A landscape with many valleys, sampled at points; each row gives a point and its height.
A ball rolls from a point to whichever of its 2 nearest points has the largest drop for the distance, and stops where none of them is lower. Distance is the straight distance between rows; heights are no part of it.
rusup: [133  70 177  76 177 166  79 127 142  79 143  85 107 123 108 118 136 162
 117 121 148 128]  (h 616)
zeti: [146 101 167 124 153 172  72 168 175  81 173  41  77 131 132 131  94 136
 109 108 105 112]  (h 287)
Vikob: [138  77  85 166 143 160 155 116 161 162 111 178 133  71  88 111 169  83
 105 105 117 160]  (h 623)
lel: [134 182 114 104 132 131 123 160 126 137 143  94 123 161 144 117  39 133
 142 145 102  96]  (h 722)
mip: [114 114 112 157 128 124 146 103 110 120 144 140 149 121 135 158 158 166
 140 170 164 127]  (h 343)
Bebat: [130  93 179 116 173 195 111 140  91  90 109 130 123 149  92  90 133 122
 103 102 130 141]  (h 678)
les: [ 96 124  96 188 107 101 164 105 128 174 128 153 150 132 129 160 174  94
 160 157 109 161]  (h 506)
Medu: [152  97  89 146 128 134 160 102 122 185 133 196 150  95  88 143 123 118
 141 155 140 136]  (h 699)
mola: [147  92 187 145 164 187 134 148 117 100 124 164 135 167  77 100 136 106
 115 119 108 122]  (h 710)
masuk: [149 160 143  79 145 142 111 153 121 131 127 114 132 168 124 103  31 138
 161 122  96 105]  (h 703)
kipun: [113 176  76 156  93 124 130 166 142  89 146  91  79 151 180 132 139 122
  85 103 139 108]  (h 505)
pava: [115 156 148 148  65  84 149  81 102 160 119 157 161  93 120 166 182  93
 174 158  93 178]  (h 611)
meti: [116 131  85  99 150 134 114 107 104 118 113 120 104  85 134 122 149 153
  84  93 188 129]  (h 319)
rarir: [129 115 112 110 152 161 102 127 138  95 161  68  90 130 129 147 102 164
  99 150 159  96]  (h 563)
suso: [166  75 108 145 127 144 165 116 157 165 124 196 149  66  85 128 152 108
 123 140 133 152]  (h 660)
Ruzop: [160 124 114  97 154 160  84 142 169 113 181  51  68 113 116 156  72 155
  96 129 139  99]  (h 517)
zav: [112 198 141 108  89  25 143 140 135 148 102 110 137 146 179 145 142  92
 155 137  96 122]  (h 459)
lodog: [108 103  96 148 128 114 162 103 146 176  83 163 154 114 104  77 161  73
 121  90  64 173]  (h 473)
tuva: [153 120 192 171 153 167 154 152 133 131 136 167 151 174  89 131 127  92
 141 153 106 107]  (h 742)
vuk: [110 115 121 105 102  88 125 124 107 130  89 159 147 123 158  75 147 113
 130  66 116 138]  (h 253)
kob: [133 133 111  88 115  99 113 122 116 130 117 155 134 117 146 120 106 162
 144 108 160 116]  (h 464)
garu: [153 130 116  61 152 166  94 140  93 121 131 117 104 129 106 122  36 157
 141 112 150 118]  (h 634)
Nadi: [ 84 128  68 161 160 126 159 107 115 146 122 122 145 131 133 120 171 124
 117 119 119 134]  (h 358)
keli: [133 157  98 147  98 166  91 167 140  84 159  75  50 133 152 128  92 125
  62 101 145 117]  (h 329)
Mut: [132  56 155 146 162 198 144 113 115 109 138 145 114 125  77 127 182 109
  72 134 154 122]  (h 529)
dibe: [155 116 189 145 125 127 143  91 133 125 126 161 173  78  97 145 181 158
 136 193 142 163]  (h 276)
tegi: [129 160 156 131  55  84  96 154 147  89 141 123 115 134 190 162 136 154
 153 133 163 132]  (h 141)
durik: [137 167 192  92 123  90 117 102 129 133 112 136 164  92 123 137 129 166
 174 173 139 155]  (h 373)
Rapuv: [129 151 111 113  60  68 108 140 140 113 129 143 122 128 188 156 140 153
 148 116 173 124]  (h 271)
paf: [144 114  81 138 150 161 164 110  97 183 127 179 132 123  80 128 104 104
 129 120 123 122]  (h 734)
nepub: [175 177  90  82 122 110  99 143 162 142 149 111  84 124 128 162  51 165
 121 122 152 111]  (h 481)
goz: [115 119 162 139 120 126  99 152 137  68 127 124 127 152 158 109 153 152
 128  98 149 120]  (h 683)
fugog: [124 127 107 106  69  69 117 117 114 127 118 163 142 106 174 133 134 162
 159 120 167 131]  (h 372)
tirap: [105 148 112 127 118  68 132 131 147 119 115 134 147 111 173 115 188 149
 128 110 149 135]  (h 528)
komo: [125  97 161  98 181 132 101 112 155  86 132 100 125 113 117 112 169 172
 103 136 159 120]  (h 588)
Visek: [133 135  92  74 139 119 132 109  85 156 103 161 135 109 122  97  88 139
 138  99 141 128]  (h 533)
Renik: [108 134 115 187 125 132 162 115 110 142 144 139 152 140 127 169 164 129
 145 171 129 133]  (h 242)
veb: [ 83 117  73 173 119 100 158 108 122 160 121 148 148 148 143 127 171 103
 151 122 102 152]  (h 440)
Beku: [119 150  62 105 109 138 106 130  97 121 125 119  87 106 157 141 121 137
  92  81 188 121]  (h 224)
daz: [122 169 138 144 116 146 122 168 130 106 152  84 121 170 153 116  65 131
 140 150  98 103]  (h 741)
kav: [151 139 143  73 154 181  91 162 101 115 126 104 104 152 109  97  31 130
 142  97 112 118]  (h 672)
zov: [142 157 108 139  62 109  94 167 159  90 161 108  88 148 180 161 108 157
 119 131 158 118]  (h 317)
gife: [127 175  98  81 101  63 140 116 102 174 114 129 140 134 152 143  69 131
 165 148 124 105]  (h 565)
vopo: [ 91 159 120 167 122 113 151 152 126 105 129 101 138 174 178 116 150 117
 133 124 102 114]  (h 598)
vogo: [108  85 111 142 139 184 121 113 106  84 157  88 104 145 132 143 143 155
  89 140 166 102]  (h 612)
Zet: [182  93 143  89 158 153  84 145 185 124 200  37  63 102 110 169  69 154
 108 120 116 107]  (h 466)
toval: [110 140 101 165  92 139 111 163 141  68 158  85  96 148 176 134 126 142
 105 129 150 106]  (h 439)
Lukif: [159 122 157 140 132 115 165 121 133 184 106 191 170 122  95 114 123  91
 155 144  86 138]  (h 693)
Febuk: [170  88 175 121 139 159  67 171 180 102 198  42  87 113 135 153  73 149
 138 126 104 109]  (h 378)
Mugek: [152 189 100  77  96  92 115 137 135 153 138 120 114 133 149 154  39 150
 153 146 145 101]  (h 530)
fekup: [155 158 185 136 137 127 160 124 115 178 118 175 164 150  87 135  97 100
 168 169  88 126]  (h 717)
puf: [123 103 107 130 117 113 150 110 114 157  99 170 158 121 122  88 147 115
 135 101 102 152]  (h 387)
nopot: [148 121 205 108 137 116 125 102 136 114 119 146 168  88 105 134 153 178
 155 186 148 165]  (h 327)
bozil: [139 134  88  80 139 155 132 117  64 151 115 149 122 132 109 112  58 140
 134 106 147 117]  (h 580)
tup: [ 99 179 123 130 114  43 147 134 151 138 111 119 142 129 181 128 186 121
 145 130 121 128]  (h 495)
besa: [126 156 154 128 105  88 157  89 110 173 110 155 178  94 116 142 147 126
 170 170 101 165]  (h 644)
geg: [135 138  96  66 177 132 108 102 129 120 128  99  87  88 112 138 115 165
  87 112 193 117]  (h 377)
Mit: [133 111 169 108 171 168  74 159 161  77 144  47  78 135 124 129 132 128
  91  92 132 114]  (h 203)
Kudi: [123 101  98 195 159 135 170 101 156 166 142 155 151 100  94 153 189 106
 114 165 132 133]  (h 213)
Nida: [133  54 124 161 147 169 149  97 124 112 134 155 132  97  90 122 204 135
  83 134 149 136]  (h 493)
kude: [139 146 178 149 146 147 156 146 114 144 120 151 162 190 101 118  93 109
 151 149  80 112]  (h 738)
Kug: [110  98  87 170 116 110 154 112 181 188  96 178 135 117  95 104 155  48
 137 113  72 165]  (h 532)
Zede: [108 127 118 175  66  87 146  90 131 180 124 170 142 101 115 175 180  70
 169 164 100 183]  (h 568)
Debi: [134  73 185  81 172 188  85 138 105  77 121 110 107 132  98 102 128 143
 112 101 145 144]  (h 648)
veke: [104 102  65 182 163 138 165  93 133 158 128 143 144 114 100 130 187 113
 113 136 120 145]  (h 288)
Pesus: [120  86  66 173 115 137 144 113 185 183 112 187 127  79  91 119 153  64
 131 117 110 161]  (h 585)
dite: [120 126 120 134 118 192  80 155 129  82 161  42  51 122 141 127  90 125
  64 117 150 112]  (h 229)
vogi: [159 142 169 120 135 104 172  98 137 178 105 173 187  88  92 125 139 129
 155 175  95 160]  (h 667)
kizir: [119 154 161 162 123 154 148 154 115 112 134 118 150 194 134 118  95 119
 151 150  88 110]  (h 762)
Kide: [101 133 109 118 104  87 152 135  88 152  98 136 140 176 151  96  98  78
 149  85  71 113]  (h 679)
Vur: [116 183 171  97 110  50 135 144 128 141  93 122 158 154 163 113 117 108
 162 132  88 118]  (h 423)
kotos: [ 98 153 117 120 144 140 146 134  81 144  92 124 133 162 133  87 106  86
 124  74  91 125]  (h 720)
pokif: [125 110 142 199 134 139 159 110 139 140 145 154 156 110 105 171 198 114
 127 175 135 136]  (h 119)
kotal: [111  95 155 103 157 199  76 137 127  85 145  39  65 128 131 140 122 128
  74 112 150 115]  (h 114)
vob: [127 128 209 166 142 138 133 141 137  95 124 131 165 166 122 124 157 138
 149 153 106 134]  (h 745)
sobag: [ 88 160  70 153 123 111 143 145 117 115 129 100 118 148 177 127 152 119
 117 111 130 108]  (h 559)
nupa: [154 160  97  63 164 116  98 121 151 130 135 115  98 104 118 143  89 167
 110 110 171 111]  (h 421)
tav: [134 153 132  94 103  84 151 112  87 180 106 153 166 151 132 134  70 117
 174 152  97 121]  (h 599)
mozo: [124 128 205 129 141 114  95 148 162  75 120 112 151 144 142 112 156 162
 150 135 132 133]  (h 718)
suvot: [115 118 130 122 153 105 118 119 150  94 116 125 143 101 145  99 186 168
 106 122 163 132]  (h 562)
Bupi: [122 148 108 111 102  96 154 135  89 164 110 135 144 181 149 114  67  96
 160 125  80 103]  (h 637)
Nad: [114 148 140  97 114  48 130 137 134 139  83 141 150 135 167  85 139 113
 138  84  99 121]  (h 361)
Lop: [101 131 145 154 113 117 134 149 116  94 120 135 145 170 166 106 155 126
 137 102 116 126]  (h 638)
Fesu: [119  61 142 129 151 208 123 106  90  91 143 113  97 143  91 137 150 131
  81 133 164 123]  (h 569)
tikuv: [137 163  85 117  93 157  89 154 114 106 131 111  65 123 157 144  95 132
  75  76 178 123]  (h 337)
Malu: [144 119 175 180 122 128 158 112 147 147 129 172 170  86 100 152 190 117
 136 178 124 155]  (h 208)
Nus: [131  79 121 157 134 151 142 108 113 112 137 157 142 126 110 133 164 151
 114 141 155 131]  (h 433)

Where does a ball stop that starts at each point below?
Bupi: Beku
mola: vuk
Vikob: vuk
mozo: tegi
lel: tegi
Visek: tegi
Ruzop: kotal

Call two points neighbours if one is among the 2 nearest of the other. Go from one point of each pair to the other, from neighbour to neighbour, staying as low as possible. Name the highest point that can't be avoided.
kotal / vuk: tuva
kotal / Beku: tikuv
pokif / kotal: vogo

For each start below, name every point that the ball comes to, in order.
daz: lel > masuk > kav > garu > bozil > Visek > kob > fugog > Rapuv > tegi
vob: mozo > goz > Lop > vopo > sobag > kipun > toval > zov > tegi
Medu: suso > Vikob > Pesus > Kug > lodog > puf > vuk
Kide: Bupi > tav > gife > Mugek > nepub > nupa > geg > meti > Beku
tuva: mola > Bebat > Debi > rusup > komo > suvot > tirap > tup > zav > Vur > Nad > vuk
veb: Nadi > veke > Kudi > pokif
kotos: Bupi > tav > gife > Mugek > nepub > nupa > geg > meti > Beku
Mut: Nida > Nus > mip > Renik > pokif
